Each scene shows the same named points in several views. A view is turned or mirrored, and shifted as a whole, has a little noise and may leave points out.

Scene 1
View 1
K_300: [  7  12 -11 -13  -9 -21   9  10 -13 -11   8  10  32 -24  -5   7 -22 -10
  10  16  10]
K_107: [-28 -12   9 -16  -7  -3   2   0  17 -20  37  20   5   3  24  31  25   4
 -19  18  -8]
K_348: [-22   0   2 -24 -13  -5  -9  18  25 -26  43  27   8 -13  29  38  32   7
  -1  14   1]
K_899: [-13 -10  18  -6   8  49  -4 -15  10 -27  32  26 -21  -7  23  22  33  20
  -2   9  -7]
K_779: [  8  -1   0  -6   7   9  11 -13 -17  -9  -1   3  12 -20   1   3 -18  -6
   6  12   4]
K_926: [-14  -2  25  -1 -14  39  32  -8  13 -34  -8  10 -10 -30 -14   3 -14  -9
  19  26 -18]
K_34: [ -8 -15   7  11   4  -8  29 -19 -42  -8  13  11  26  32 -17 -10 -12  -2
 -39  21  -5]
K_797: [ 22  -2   3   7  24  43   2 -26 -39  -9  10  13  -2  -5   2  -5  -3  16
   0   4   9]
K_828: [-14  -5  -1   5  -7 -23  18   3 -38 -14  38  28  35  41 -10  -1  12  10
 -42  24   0]
K_846: [  8   6   9  21  -3  30  28  -6 -52 -24  15  30  16  18 -34 -23  -3  13
 -12  21  -1]
K_820: [-11 -14  14  -9   5  22  16 -23   8 -15  -2  -2  -8 -22  10  14 -11  -8
   4  14  -8]
K_990: [-24  -2   3 -20 -16 -17   4  14  17 -23  30  19  17 -12  15  30  14  -4
  -5  18  -2]
K_825: [ -4  19   4  -6 -26  -1  27  21  -5 -31   6  22  25 -26 -25  -1 -19  -9
  21  27  -1]
K_242: [ -2  -8   2  -8  10  15  -2 -12 -11 -12  23  13   5  -3  16  16  12   9
  -9   8   5]
K_855: [ 11  12  -7   3  -4   1  12   9 -39 -18  21  26  29   3 -15  -6  -2   8
  -3  16  11]
K_77: [-11  19  20  11 -37  25  46  20 -12 -46   3  32  17 -12 -47 -17 -16  -3
  18  37 -14]
K_549: [ 13   9  -6  -9   3   6   4  -1 -15 -12   6  10  18 -24   1   4 -14  -3
  12  11  10]
K_686: [  1 -18  26  15  21  73  17 -43 -22 -21   5  12 -27   2   0  -5   6  16
  -7  10 -11]
K_733: [-23 -15  11 -10  -7 -11  22  -9   3 -14  14   8  14   3   5  15  -4 -10
 -20  22  -9]
K_310: [  1  -2  18  23  -3  36  37 -16 -44 -27   6  23   7  18 -36 -24 -11   8
 -13  26 -10]
K_440: [-27  10  11 -11 -31   0  13  29  13 -40  40  41  16   0  -3  20  29   9
  -1  28  -8]
View 2
K_440: [-16   1   7 -34  32   4  15   6   3  15  16   5  15  -3 -26 -12 -24 -42
  -2 -10   6]
K_549: [  1  -2 -15  -4   1  10   0  -5 -18   6  36   9   8 -13 -28  11   6  32
 -17   1   0]
K_990: [-17 -17   2 -31   1  -5   6  11  -3   7  34  -4  19 -17 -18  -6 -21 -19
 -14 -18   2]
K_855: [  0  18  -8  -2  33   5   3  -1   1  -4  10  11  -3  -7 -28  22  13  15
 -11  -1 -14]
K_820: [ -6 -11  -3  -4 -23  13  -5   1 -15   0  39  16  12   1  -6 -32  -4  24
 -28  15  17]
K_242: [  1  -6   1  -3  -2  11 -11   9   2 -11  28   3  12 -19  -4  -8  -8  10
 -18   1   9]
K_300: [-10  -6 -18 -15   3  -7  11  -2 -22  11  36   5   4 -11 -36  21  10  25
 -19 -13 -16]
K_34: [-12  16   3   4  13 -13   3  16  20 -33  -5  13 -14  12   3  -2  24  20
 -34   4 -26]
K_828: [-10  15   6  -4  27 -13   0  22  31 -30  -7   1  -6  -4   1  11   9  -5
 -22  -9 -26]
K_846: [  2  37  -2  11  41  15   2  -3  10 -11  -9  27 -13  17 -20   1  23  18
 -15  23  -9]
K_686: [ 16  19  10  23   1  40 -25   1   8 -18  12  30   4   8   9 -43   1  25
 -23  47  34]
K_926: [-12   1  -4 -11  -6  21  11 -11 -26  22  31  33   7  26 -23 -44  -1  11
 -22  27  20]
K_797: [ 20  17  -4  22  11  31 -24  -2   0 -16  18  18   3 -14  -7   1   9  41
 -16  24  13]
K_77: [-20  25  -9 -18  34  10  31 -16 -22  28   9  37  -9  40 -46 -21  16  -4
 -13  21  -5]
K_348: [ -8 -19   5 -30   7   6  -2  11   0   8  37  -9  27 -31 -16  -9 -37 -32
  -5 -18  16]
K_825: [-17   6 -14 -23  19   1  24 -11 -27  27  28  20   1  12 -47   0   7   9
 -13   0  -8]
K_310: [ -2  35   0  12  28  14   3  -1   7 -13  -8  34 -14  29 -12 -17  25  21
 -24  32  -6]
K_107: [-10 -16  11 -23   0   0  -4  19  10  -8  24  -4  19 -18   2 -21 -26 -26
 -16  -9  12]
View 3
K_440: [-47 -14  19  24 -52 -12  -8  15  10  12   6 -20   8   7 -21  14   5  19
   1   0  -6]
K_34: [  7  27  28  -3   8  19  24  -2   4  -7 -19  -1 -21  -6 -15   6   6  -4
  -1 -23  33]
K_107: [-23 -16  13  41 -28  -5  -6 -13  12   1   9 -13   6  39 -25  14   9  -4
  -5 -20  -1]
K_686: [ 20  30  17   6 -10  21   8 -15  17 -54  37 -11   8  13  -5  43 -49 -21
  24  -8   9]
K_825: [-38 -15  10  -1 -13  14  -4  31  -5   5  23 -12  -4 -16   2 -11   0  15
  12  31  15]
K_820: [ -6  -7   4  29   5  20  -4  -5   5 -29  43 -10  -4  28  -1   1 -16 -17
  18   7  11]
K_926: [-25   2  10  24 -12  14  -2  15   7 -33  52 -18 -14   7   4  -2 -29  -2
  30  28   4]
K_846: [  0  28  27 -28 -15  21  17  13   5 -15  -5  -6   1 -32  -7  28 -22   9
  10   0  25]
K_300: [-22 -30   0  -3   9  24  -7  15 -12  13  15   3   7  -1   1 -11  18  -1
   1  15  24]
K_348: [-35 -38   4  37 -38  -6 -21  -6   8  13  16 -13  25  37 -22  17  12   1
  -4  -9  -9]
K_899: [ -7  -6  11  28 -35   3 -10 -19  19 -26  33 -16  27  34 -18  45 -29 -13
  11 -13 -10]
K_990: [-33 -29   6  32 -25  -1 -10   1   4  13  12 -11   5  27 -17   0  18   2
  -4  -5   0]
K_242: [  0 -12   7  11 -10  14  -4 -13   5  -8  14  -3  20  24 -14  25  -4 -13
   0 -15  10]
K_797: [ 19   4   7 -18   5  32   1  -8   4 -26  20   3  26   2  -1  38 -26 -19
  12  -5  19]
K_733: [-16  -3  16  30  -3   9   4  -3   4  -4   7  -8 -15  21 -15  -7  12  -6
   2 -11  16]
K_310: [  2  42  30 -16  -8  22  22  11   9 -28   4  -9 -14 -24  -3  19 -27   4
  16   1  25]
K_828: [ -3  13  28  -2 -13   8  17  -6   5   9 -33  -3  -4  -1 -24  18  16   4
 -12 -31  27]
K_549: [ -9 -23  -1  -5   7  27  -7   7  -8  -3  24   1  17   3   2   5  -1  -9
   6  12  18]
K_779: [ -3 -12   2   0  15  28  -2   3  -4 -13  26   2   6   7   1   3  -5 -14
  10   9  21]
View 4
K_440: [  0 -11 -31  -4  14   7 -28  -8  16 -19   1  -8 -13   9 -39  13  18  25
  13  20  10]
K_828: [ -6  -3 -11   0 -19  -9  18 -16   3  22 -12 -16   2  13 -41 -19 -16  -4
   7 -17   8]
K_846: [ 20   8  -6  38   9  -6  22 -14  -9  15  -6   1  20  26 -14 -21  -8 -28
  29  16   0]
K_820: [-13 -10  -3 -17  -1 -25   1   2 -18  -3  -1  32  21  13   1  28   1   3
   2  39 -39]
K_310: [ 15   5  -4  42  13 -18  22 -13 -27  19 -11   7  24  28 -19 -12  -7 -28
  21  22  -9]
K_855: [ 19   5  -6   8  -7   1  14  -8  15   3   7  -9   6  11  -1 -14  -9  -8
  21   8  -1]
K_348: [-21 -19 -30 -40  -5   4 -23  -3  35 -20   6  12  -7   4 -25  23  17  35
   7  19  -6]
K_77: [ 40   5  -8  48  35  -7 -18  -3 -29 -16   4 -16   0  15  -9  11   4  -3
  16  44  -4]
K_926: [  6  -7  -8  13  25 -20 -15   4 -31 -16   1  24  17  16  -1  33  10   2
   8  58 -32]
K_825: [ 33   1  -3  13  11  -3 -15   1  -8 -22  14 -18  -5   2   9  17  -2   9
   9  34 -12]
K_549: [ 10   0   1 -13 -11  -7  10   1   8  -7  14  10  11   5  23   8  -8   0
  13  26 -25]
K_899: [-34 -17 -33 -17  12  -8  -4  -7  19  -1  -8  54  25  26 -29  16  25   5
  25  35 -17]
K_686: [-24  -7 -16  13  16 -24  23  -9 -17  21 -14  61  48  38 -17   4  10 -28
  27  41 -30]
K_779: [  7   0   2  -8  -9 -12  17  -2   1   1   9  19  18  11  18   7  -8  -8
  15  28 -28]
K_733: [-12 -10  -6 -18 -13 -21  -1  -4 -15   1  -5  -1   1   7 -26  18  -9  12
  -8  12 -17]
K_797: [ -3   1  -5   0  -6 -10  31  -5   9  16   1  39  36  24  10  -9  -3 -26
  30  25 -24]
K_34: [  0   2   2   9 -20 -23  26 -13 -22  27 -13 -11  12  15 -30 -12 -25 -17
   3  -7  -8]

Which points are out of place in each view (at most two, in the order of its rows)? Write none if all are in place.
view 1 => K_828
view 2 => K_242
view 3 => none
view 4 => K_779
